The views of a scene show one set of named points, each view turned or mirrored, shifted and resized as a whole, with a little noise and some points left out.
In the rows, zero is written as 128.

Scene 1
View 1
Q_813: [117 116 131  87 113 151 106 136 142 132 169 159  83 128  84 120 109 130
 161 115 169 115 159]
Q_503: [113 109 148  92 119 150 112 122 152 136 166 143 102 128  85 121 112 141
 158 123 174 114 143]
Q_21: [119 119 121  88 116 149 103 143 138 126 165 160  82 130  86 114 107 128
 164 111 160 118 165]
Q_366: [ 89  96 189  82  99 180 145  67 134 197 181 162 117 136  90 115  63 126
 116 105 246 106 155]
Q_10: [116 144 111 134 155 111 114 137 132 100  97 100 150 149 137  69  79 131
 166 108 118 132 166]
Q_210: [119 133 132 134 158 107 110 131 156  97 103  83 156 141 126  85 104 150
 172 128 115 129 136]
Q_372: [104 119 144  99 117 154 127 107 129 152 151 150 116 140 107  98  70 121
 140 101 188 117 170]
Q_399: [114 116 137  96 123 146 110 128 145 130 158 143 102 131  92 113 106 135
 160 118 164 117 152]
Q_938: [101 119 172 130 149 127 133  88 153 138 114  85 176 144 127  86  78 149
 145 126 164 122 130]
Q_738: [128 145  87 119 146 114  96 165 133  84 115 123 112 141 120  83 101 126
 182 109 103 133 172]
Q_707: [118 121 152 126 152 117 110 121 167 108 121  85 152 135 110 103 117 159
 169 138 133 122 120]
Q_38: [113 135 119 120 141 125 116 130 130 115 117 119 134 146 126  79  77 126
 159 105 140 128 169]
Q_198: [119 138 109 120 143 121 108 143 133 104 117 120 126 143 123  81  87 128
 167 106 126 128 169]
Q_892: [109 121 153 118 141 132 123 108 149 130 126 107 148 140 116  94  89 144
 153 122 159 120 140]
Q_796: [118 118 118  80 108 156 103 145 133 132 175 174  70 128  82 118 106 122
 161 107 171 116 171]
Q_822: [127 136  97 108 137 124  95 162 139  93 134 134  98 135 105  98 111 130
 180 112 117 126 166]
Q_955: [115 127 102  83 106 156 106 148 117 133 167 182  68 136  92 105  86 108
 157  90 168 120 193]
Q_751: [ 98 116 171 120 139 138 137  83 143 150 125 104 164 145 123  87  68 140
 135 117 182 119 141]
View 2
Q_822: [129  89 130 153 158 151 145  99 146 154  81  96 140 121 150 118 140 158
 182 194 107 133 144]
Q_210: [105 133 130 144 110 173 151  93 158 163 112 133  88 104 141 111 169 157
 158 180 126 175 119]
Q_10: [112 145 125 140 125 157 138 102 168 155  70 102  80  99 155 105 161 161
 159 167 126 170 146]
Q_503: [137  66 131 127 121 144 144 116 135 126 139 111 153 121 127 149 104 119
 148 136 131 106 122]
Q_366: [155  78 123  89  85 117 121 149 143  87 148  89 134 103 119 172  60  75
  99  42 167  83 133]
Q_38: [124 131 125 131 122 146 133 114 163 141  79  94  94 100 150 117 139 144
 149 143 133 151 147]
Q_751: [121 133 125 110  78 149 134 123 160 125 129 116  81  93 130 137 124 117
 117  98 156 148 125]
Q_796: [151  52 128 133 156 129 137 120 134 121 103  79 176 128 139 146  93 123
 163 146 120  87 147]
Q_955: [155  63 123 131 168 118 126 127 142 118  70  57 165 123 149 139  91 125
 164 137 121  86 166]
Q_399: [137  74 129 132 130 144 142 115 139 130 122 104 148 120 133 141 110 126
 153 143 127 112 130]
Q_738: [122 112 127 154 159 155 144  97 156 159  62  92 119 116 157 106 157 168
 183 199 108 151 150]
Q_813: [144  59 128 131 141 137 141 118 134 126 118  93 164 124 135 146 101 123
 158 143 123  98 137]
Q_938: [111 142 127 116  73 163 140 112 160 138 135 133  73  91 129 128 141 127
 122 117 152 165 114]
Q_372: [143  96 122 116 117 128 127 130 152 115 102  82 124 106 137 143  99 114
 133 101 144 111 147]
View 3
Q_796: [128 134 122 153 135 105 129 124 138 103  94 146 147 142 122  74 113 118
 188 165  42  54 185]
Q_813: [145 145 115 147 131 113 138 124 131 104 101 138 138 134 122  87 107 121
 171 160  67  64 167]
Q_738: [181 126  38 174 145 132 121  51 114 117  73 156 167 185 129 126 144 106
 104 198 130  54 136]
Q_707: [194 164  72 145 123 151 165  97  96 113 116 116 117 120 126 147 107 131
  98 156 170  88  95]
Q_10: [161 108  39 190 132 159 135  47  81 132  88 143 138 171 128 143 147 130
 107 200 166  62 116]
Q_822: [180 141  60 162 146 121 125  73 128 107  77 152 166 171 127 113 132 104
 119 185 107  56 144]
Q_399: [150 145 109 151 128 124 145 118 121 107 108 131 130 128 123 100 107 128
 160 159  91  69 151]
Q_198: [158 118  59 180 134 143 132  66  97 125  89 146 142 166 127 128 138 125
 123 193 137  59 133]
Q_892: [147 130  89 165 116 156 161 102  82 124 120 119 105 119 123 132 112 147
 138 165 150  80 116]
Q_372: [102 104 118 174 116 143 146 117  88 126 116 129 108 125 121 100 118 150
 192 172  94  65 157]
Q_751: [117 112 104 175 103 171 170 112  58 135 136 110  80 101 122 136 112 168
 159 163 159  86 114]
Q_21: [146 141 107 151 133 113 134 114 133 106  95 143 145 143 123  88 115 116
 166 167  68  59 167]
Q_210: [191 145  50 165 129 157 155  69  88 121 104 128 126 145 128 152 124 130
  88 176 183  78  95]
Q_366: [ 62 109 176 162  95 146 170 171  79 127 150 105  67  73 113  83  90 178
 242 143  70  80 166]
Q_955: [115 110 108 170 137 111 117 104 129 113  85 155 153 161 122  74 130 118
 193 185  41  44 194]
Q_503: [149 153 122 141 125 124 153 133 123 105 114 124 121 115 121  99  99 131
 165 150  87  74 150]
View 4
Q_10: [ 73  98  87 134 127 120 156 130 113 140 124 113 125  75  89 196 139 177
 130 155 105  64 164]
Q_751: [100 109 118 114  92 114 127 137 107 135 129  96 131 124 160 182  98  93
 112 138 153  69 175]
Q_210: [ 84  90 115 149 124 127 147 126 118 158  97 110 133  84 118 176 135 172
 166 144 100  57 162]
Q_198: [ 74 111  88 144 130 114 136 110 105 131 130 124 128  76  98 174 136 170
 119 160  98  93 155]
Q_822: [ 71 118  89 169 141 111 120  85  99 132 124 139 132  69  98 145 142 183
 129 166  75 121 139]
Q_955: [ 74 151  74 152 129  94  91  70  77  95 169 148 130  85 113 130 118 132
  59 175 100 170 136]
Q_399: [ 88 129 110 159 119 107  98  85  91 125 131 131 136 101 148 128 113 123
 113 154 107 133 145]
Q_938: [100  97 126 121  95 122 137 143 114 148 112  91 133 118 155 185 106 111
 140 133 145  51 176]
Q_796: [ 82 147  95 164 127  97  83  65  79 108 150 146 136  94 138 112 112 125
  85 167  97 168 134]
Q_813: [ 87 139 105 164 122 102  87  73  85 117 140 139 136  99 147 115 112 122
 102 159 103 152 136]
Q_21: [ 81 138 100 165 127 102  92  72  85 116 142 142 136  93 134 120 116 133
  99 163  96 154 136]
Q_38: [ 78 111  89 134 122 113 136 118 105 129 136 119 126  85 106 181 128 154
 111 157 112  87 160]
Q_738: [ 65 109  81 159 144 116 139 100 104 133 124 134 127  60  80 167 151 201
 129 167  74 102 146]
Q_892: [ 93 110 116 134 107 117 124 123 107 140 119 108 133 107 146 166 113 123
 131 143 127  81 163]
Q_503: [ 94 132 121 162 114 106  91  83  89 128 128 129 139 110 165 117 105 108
 115 149 111 136 143]
Q_707: [ 93  96 132 158 117 127 131 118 115 162  91 109 138  99 148 153 123 148
 175 137 106  68 160]
View 5
Q_738: [129  95 147 177 188 144 129 125 146  99 144 145  61 141 138 124 150 131
 166 106 171 160 114]
Q_38: [118 122 163 139 176 132 126 115 118 110 163 154 106 125 149 128 122 105
 167 126 153 170 125]
Q_372: [143 154 136  79 157 112 105 110  80 141 160 164 124  94 181 129 131  86
 140 138 124 155 116]
Q_813: [168 131 100  95 151 126 104 117  89 155 124 152  91 118 173 121 156 102
 111 121 148 128 105]
Q_938: [103 131 181 112 146 134 135 103  94 134 164 156 174 151 139 130  63  69
 148 151 165 167 154]
Q_399: [156 129 115 103 151 130 113 115  93 149 130 152 105 127 165 122 138  96
 118 127 155 134 114]
Q_21: [169 127 100 106 160 126 103 121  99 143 125 152  74 112 174 122 168 110
 120 117 146 130  98]
Q_10: [104 108 182 165 184 139 135 117 136  96 167 152 105 142 135 128 111 111
 182 122 166 180 133]
Q_366: [157 187 122  11 127  99  91  97  32 180 159 173 170  75 206 131 113  53
 109 161 103 142 120]
Q_503: [162 130 109  90 141 130 110 112  83 161 123 153 115 131 166 122 131  89
 104 130 157 126 116]
Q_751: [112 146 174  92 148 124 125 102  81 139 169 162 171 127 158 130  76  67
 147 153 146 168 145]
Q_707: [119 101 155 144 146 152 141 112 115 137 131 144 140 180 123 123  83  88
 128 133 194 145 147]
Q_796: [177 133  92  92 158 121  97 119  90 151 123 156  74 102 183 121 175 109
 115 116 140 126  94]
Q_892: [122 127 160 117 152 134 128 108  99 136 153 155 142 141 148 126  93  84
 141 139 162 157 138]
Q_198: [124 112 156 152 180 136 127 120 128 107 154 150  89 132 145 126 132 114
 165 118 161 166 120]

In a view up to two points have been moved. Name them for each view, in the order of its rows, or write none.
view 1 => none
view 2 => Q_38
view 3 => Q_796, Q_10
view 4 => none
view 5 => Q_21
